Each row is a point on a landscape with many peaks, with its height.
From any point a climber takes the steepest step (rise divided by distance) to one of its 2 nearest points. It stops when none of these is higher. Distance is the straight distance between rows; heights are no part of it.
K58 (h 20.7): 159; 112; 112; 125; 155; 164; 106; 92; 142; 101; 117; 137; 158; 74; 144; 89; 117; 112; 134; 134; 138; 126
K548 (h 47.9): 98; 150; 109; 108; 136; 121; 114; 138; 111; 114; 167; 133; 124; 154; 104; 158; 109; 145; 127; 114; 103; 109
K32 (h 43.2): 158; 164; 123; 109; 127; 130; 122; 163; 100; 100; 122; 144; 111; 92; 176; 135; 131; 173; 94; 80; 127; 173
K508 (h 31.6): 119; 152; 129; 94; 121; 117; 159; 102; 144; 184; 129; 107; 117; 183; 114; 120; 128; 123; 116; 146; 107; 118
K938 (h 62.9): 114; 98; 154; 150; 148; 110; 118; 133; 116; 165; 162; 99; 147; 138; 122; 135; 137; 129; 144; 148; 175; 99
K141 (h 13.3): 133; 139; 103; 123; 129; 133; 109; 89; 150; 125; 125; 156; 124; 91; 136; 51; 131; 120; 128; 141; 117; 108
K225 (h 21.4): 135; 186; 128; 95; 116; 122; 154; 119; 162; 147; 119; 155; 85; 132; 159; 118; 118; 119; 113; 102; 81; 153
K847 (h 12.3): 142; 75; 133; 170; 153; 123; 136; 147; 143; 125; 81; 109; 129; 116; 139; 166; 147; 99; 172; 152; 159; 138
K346 (h 60.6): 150; 89; 136; 140; 113; 113; 93; 136; 96; 95; 136; 98; 139; 150; 87; 205; 143; 160; 121; 101; 130; 138
K432 (h 93.7): 132; 107; 146; 173; 115; 115; 127; 100; 148; 119; 103; 137; 112; 101; 167; 80; 136; 108; 116; 143; 126; 112
K511 (h 18.0): 165; 92; 135; 157; 123; 121; 99; 146; 140; 81; 113; 153; 145; 75; 100; 114; 110; 91; 151; 121; 133; 132
K908 (h 42.0): 117; 117; 133; 105; 137; 126; 114; 129; 133; 122; 153; 115; 144; 155; 90; 166; 117; 136; 121; 114; 127; 103
K47 (h 55.7): 92; 140; 132; 108; 143; 145; 170; 139; 123; 174; 146; 100; 142; 150; 145; 135; 126; 126; 115; 133; 165; 123
K624 (h 80.3): 115; 152; 107; 112; 107; 158; 122; 179; 83; 95; 132; 162; 94; 140; 155; 141; 106; 142; 129; 139; 83; 148
K915 (h 58.1): 101; 129; 120; 142; 136; 169; 162; 90; 137; 124; 101; 133; 147; 98; 163; 76; 136; 146; 103; 130; 163; 108
K101 (h 39.3): 111; 124; 129; 123; 86; 138; 167; 85; 128; 148; 84; 99; 136; 161; 116; 124; 169; 112; 141; 196; 136; 144
K158 (h 37.6): 127; 105; 144; 102; 123; 133; 109; 102; 146; 128; 153; 120; 167; 148; 72; 155; 119; 153; 112; 108; 139; 87
K605 (h 10.3): 141; 106; 125; 149; 149; 144; 153; 143; 147; 123; 77; 108; 130; 135; 128; 168; 137; 85; 158; 162; 150; 134
K796 (h 55.2): 116; 128; 129; 105; 84; 142; 128; 76; 110; 169; 130; 106; 163; 156; 72; 116; 155; 130; 119; 170; 161; 112
K303 (h 50.9): 139; 84; 119; 158; 139; 111; 110; 161; 125; 100; 135; 108; 155; 131; 84; 183; 121; 149; 133; 114; 136; 131
K447 (h 60.8): 136; 158; 123; 141; 166; 141; 139; 143; 124; 146; 135; 128; 120; 93; 191; 147; 107; 150; 115; 99; 142; 142
K13 (h 26.4): 117; 118; 118; 128; 102; 112; 118; 94; 163; 125; 121; 143; 135; 145; 72; 102; 133; 123; 154; 158; 103; 108
K596 (h 43.5): 109; 126; 141; 134; 85; 145; 178; 96; 119; 162; 94; 91; 144; 157; 138; 121; 152; 115; 118; 178; 153; 145
K436 (h 35.1): 120; 116; 122; 125; 91; 142; 148; 76; 132; 128; 94; 112; 140; 155; 89; 128; 178; 130; 161; 187; 137; 126
K981 (h 76.3): 134; 107; 138; 162; 132; 110; 113; 127; 140; 130; 116; 139; 112; 115; 145; 86; 130; 93; 135; 140; 129; 116
K280 (h 48.6): 88; 148; 129; 124; 148; 104; 112; 134; 138; 169; 172; 145; 120; 128; 148; 97; 122; 150; 123; 103; 147; 107
K119 (h 38.8): 118; 162; 138; 153; 117; 90; 145; 168; 73; 142; 158; 133; 72; 129; 148; 98; 125; 119; 130; 134; 76; 154
K390 (h 43.8): 95; 135; 148; 107; 131; 116; 131; 121; 153; 159; 149; 135; 126; 147; 161; 119; 122; 162; 110; 84; 137; 106
K853 (h 34.2): 116; 127; 110; 101; 126; 148; 122; 115; 168; 117; 118; 159; 140; 124; 111; 112; 118; 124; 124; 111; 125; 104
K418 (h 25.9): 166; 105; 124; 126; 156; 138; 95; 131; 136; 92; 120; 137; 154; 76; 149; 111; 111; 116; 119; 96; 134; 146
K149 (h 14.0): 148; 174; 95; 87; 137; 155; 134; 89; 164; 143; 104; 149; 121; 113; 154; 91; 132; 115; 129; 146; 114; 138
K675 (h 6.8): 161; 181; 138; 69; 122; 116; 90; 102; 142; 99; 116; 155; 129; 98; 161; 106; 128; 132; 131; 115; 116; 167
K375 (h 16.9): 139; 131; 102; 126; 137; 166; 121; 79; 148; 95; 120; 149; 149; 74; 124; 70; 124; 119; 130; 141; 127; 108
K463 (h 61.2): 152; 115; 144; 157; 127; 128; 95; 104; 69; 135; 165; 112; 129; 136; 90; 201; 142; 144; 156; 129; 145; 100
K808 (h 51.8): 117; 101; 139; 159; 126; 127; 135; 172; 81; 118; 160; 102; 118; 146; 171; 178; 107; 166; 103; 130; 108; 130
K905 (h 37.5): 145; 118; 121; 148; 137; 123; 111; 178; 105; 75; 118; 134; 112; 100; 114; 145; 117; 101; 128; 110; 116; 141
K148 (h 47.8): 137; 127; 135; 111; 110; 132; 125; 89; 104; 179; 133; 104; 135; 165; 79; 143; 153; 112; 140; 163; 156; 120
K673 (h 36.8): 116; 115; 123; 108; 129; 127; 111; 144; 160; 103; 130; 147; 141; 123; 95; 141; 108; 130; 126; 100; 123; 116
K456 (h 7.1): 151; 170; 118; 76; 119; 122; 91; 107; 149; 105; 124; 177; 114; 94; 133; 88; 126; 119; 131; 111; 109; 148
K655 (h 15.0): 146; 87; 134; 171; 134; 120; 109; 138; 154; 104; 104; 135; 137; 103; 109; 139; 131; 100; 165; 143; 142; 130
K705 (h 72.9): 132; 104; 150; 158; 144; 111; 99; 117; 97; 142; 171; 105; 144; 136; 101; 173; 136; 139; 159; 136; 166; 104
K497 (h 35.4): 104; 147; 122; 89; 136; 130; 141; 110; 148; 171; 151; 122; 136; 167; 108; 115; 125; 133; 120; 129; 121; 104
K367 (h 55.0): 107; 150; 115; 126; 135; 107; 110; 152; 114; 108; 155; 147; 105; 141; 96; 129; 110; 111; 145; 128; 92; 128
K792 (h 31.9): 165; 110; 126; 136; 151; 127; 109; 167; 107; 74; 120; 131; 124; 84; 133; 128; 123; 105; 116; 89; 128; 159
K770 (h 66.4): 110; 172; 111; 117; 116; 128; 130; 160; 92; 107; 140; 154; 84; 140; 139; 136; 119; 122; 130; 126; 72; 139
K84 (h 65.5): 122; 126; 132; 115; 101; 155; 140; 197; 77; 101; 134; 136; 107; 152; 162; 147; 108; 169; 106; 135; 86; 147
K871 (h 60.2): 119; 111; 116; 174; 154; 139; 163; 173; 100; 123; 132; 98; 119; 136; 169; 187; 105; 137; 115; 135; 107; 136
K307 (h 36.7): 169; 143; 106; 105; 144; 131; 116; 165; 112; 82; 119; 142; 120; 103; 140; 128; 142; 160; 83; 69; 133; 181
K236 (h 28.2): 122; 168; 135; 97; 114; 105; 158; 108; 151; 172; 141; 105; 104; 184; 122; 134; 125; 126; 115; 125; 71; 135
K401 (h 10.4): 162; 185; 111; 81; 140; 144; 107; 84; 159; 129; 110; 146; 141; 103; 169; 119; 124; 133; 128; 135; 132; 148
K776 (h 5.3): 159; 88; 138; 120; 124; 126; 125; 96; 137; 123; 112; 116; 119; 152; 118; 191; 159; 116; 187; 148; 127; 139
K73 (h 55.9): 112; 84; 171; 165; 129; 94; 98; 120; 130; 152; 150; 123; 139; 137; 134; 109; 141; 139; 139; 136; 162; 92
K588 (h 74.5): 164; 106; 147; 143; 104; 127; 80; 109; 79; 111; 145; 123; 132; 138; 85; 204; 146; 158; 145; 90; 133; 121
K504 (h 49.6): 100; 131; 146; 113; 110; 148; 184; 123; 126; 177; 127; 93; 146; 156; 147; 123; 128; 114; 107; 152; 157; 138
K566 (h 7.6): 138; 117; 129; 123; 126; 132; 145; 119; 138; 135; 103; 98; 126; 166; 103; 184; 149; 98; 165; 174; 143; 136
K544 (h 45.8): 112; 128; 168; 158; 113; 73; 114; 154; 107; 136; 147; 126; 99; 142; 124; 107; 137; 114; 144; 123; 116; 128
K859 (h 21.1): 137; 114; 141; 150; 97; 101; 102; 146; 149; 87; 130; 172; 138; 92; 68; 103; 109; 106; 166; 120; 124; 122
K48 (h 31.4): 157; 118; 113; 113; 130; 121; 129; 183; 121; 69; 113; 146; 116; 122; 102; 122; 143; 151; 87; 66; 132; 161
K421 (h 62.1): 90; 117; 121; 119; 96; 146; 136; 95; 128; 144; 134; 116; 172; 144; 72; 106; 142; 132; 128; 174; 163; 113
K779 (h 30.1): 116; 127; 119; 123; 101; 121; 137; 72; 146; 131; 102; 126; 133; 158; 81; 95; 159; 139; 138; 179; 105; 99
K261 (h 72.6): 140; 137; 114; 133; 171; 158; 159; 146; 141; 155; 108; 120; 139; 108; 178; 144; 112; 145; 107; 90; 161; 143
K242 (h 62.8): 127; 123; 122; 145; 161; 131; 119; 134; 135; 143; 142; 140; 125; 100; 148; 106; 119; 104; 135; 124; 150; 117
K632 (h 10.0): 154; 144; 116; 106; 124; 125; 98; 100; 142; 121; 130; 165; 118; 94; 135; 71; 128; 93; 130; 128; 102; 139
K696 (h 25.1): 112; 176; 133; 116; 127; 114; 166; 126; 146; 165; 145; 123; 91; 155; 145; 140; 114; 129; 115; 111; 73; 145
K880 (h 23.2): 134; 121; 118; 139; 117; 105; 112; 130; 157; 114; 140; 160; 138; 114; 69; 99; 102; 104; 157; 135; 115; 110
K142 (h 52.2): 160; 162; 130; 139; 146; 132; 122; 143; 115; 133; 136; 128; 127; 79; 198; 149; 112; 161; 99; 85; 138; 170
K77 (h 42.3): 115; 152; 149; 143; 116; 76; 134; 154; 99; 140; 150; 129; 87; 141; 137; 100; 127; 111; 129; 113; 93; 140
K951 (h 71.5): 107; 101; 130; 139; 130; 133; 129; 123; 131; 151; 127; 115; 162; 138; 96; 111; 136; 116; 147; 165; 166; 105
K809 (h 50.4): 122; 106; 171; 163; 116; 73; 115; 124; 126; 167; 144; 114; 116; 143; 138; 106; 148; 127; 139; 138; 132; 118
K106 (h 26.8): 152; 99; 134; 120; 115; 112; 120; 182; 129; 62; 94; 129; 128; 145; 75; 150; 143; 135; 110; 92; 116; 156
K162 (h 63.0): 96; 137; 120; 127; 162; 143; 159; 153; 123; 148; 149; 103; 130; 138; 149; 157; 113; 133; 120; 126; 154; 115
K524 (h 72.4): 106; 128; 121; 148; 155; 126; 151; 150; 110; 133; 150; 96; 121; 149; 148; 171; 115; 120; 130; 147; 134; 115
K16 (h 71.1): 132; 116; 131; 168; 144; 151; 147; 92; 134; 112; 98; 125; 137; 87; 172; 74; 134; 127; 109; 139; 141; 101
K821 (h 89.1): 129; 122; 112; 115; 145; 179; 161; 143; 147; 150; 92; 116; 157; 113; 164; 127; 122; 146; 98; 103; 168; 134
K657 (h 53.9): 110; 146; 122; 148; 156; 100; 127; 149; 124; 163; 164; 132; 102; 117; 157; 99; 117; 122; 130; 110; 135; 117
K875 (h 57.4): 115; 107; 144; 141; 102; 140; 134; 184; 67; 111; 142; 115; 116; 155; 157; 167; 111; 164; 111; 143; 89; 140
K947 (h 17.5): 142; 178; 112; 99; 122; 136; 139; 95; 163; 165; 110; 157; 101; 117; 163; 82; 130; 126; 120; 126; 93; 144
K911 (h 69.8): 98; 136; 117; 116; 120; 182; 174; 113; 141; 139; 89; 125; 154; 113; 160; 100; 126; 135; 96; 129; 168; 130
K707 (h 44.6): 129; 104; 116; 154; 148; 121; 118; 168; 118; 86; 121; 118; 129; 122; 98; 184; 118; 114; 145; 122; 121; 129
K468 (h 39.0): 92; 131; 126; 93; 125; 135; 136; 107; 165; 145; 135; 136; 139; 155; 122; 106; 126; 148; 113; 119; 131; 96

For each start below, name the point where the climber stops.
K307 | K821
K390 | K432
K605 | K524
K158 | K624
K880 | K524
K596 | K524
K418 | K588
K77 | K705

Call two points neighbours if one is among the 2 nearest of the other. Go from one point of each pair to the other, from neighbour to neighbour, staying as high as possible. Name the lowest point that can't be avoided.
K951 / K624 | K119
K624 / K432 | K853
K821 / K432 | K915
K705 / K588 | K463
K951 / K705 | K938
K524 / K624 | K808
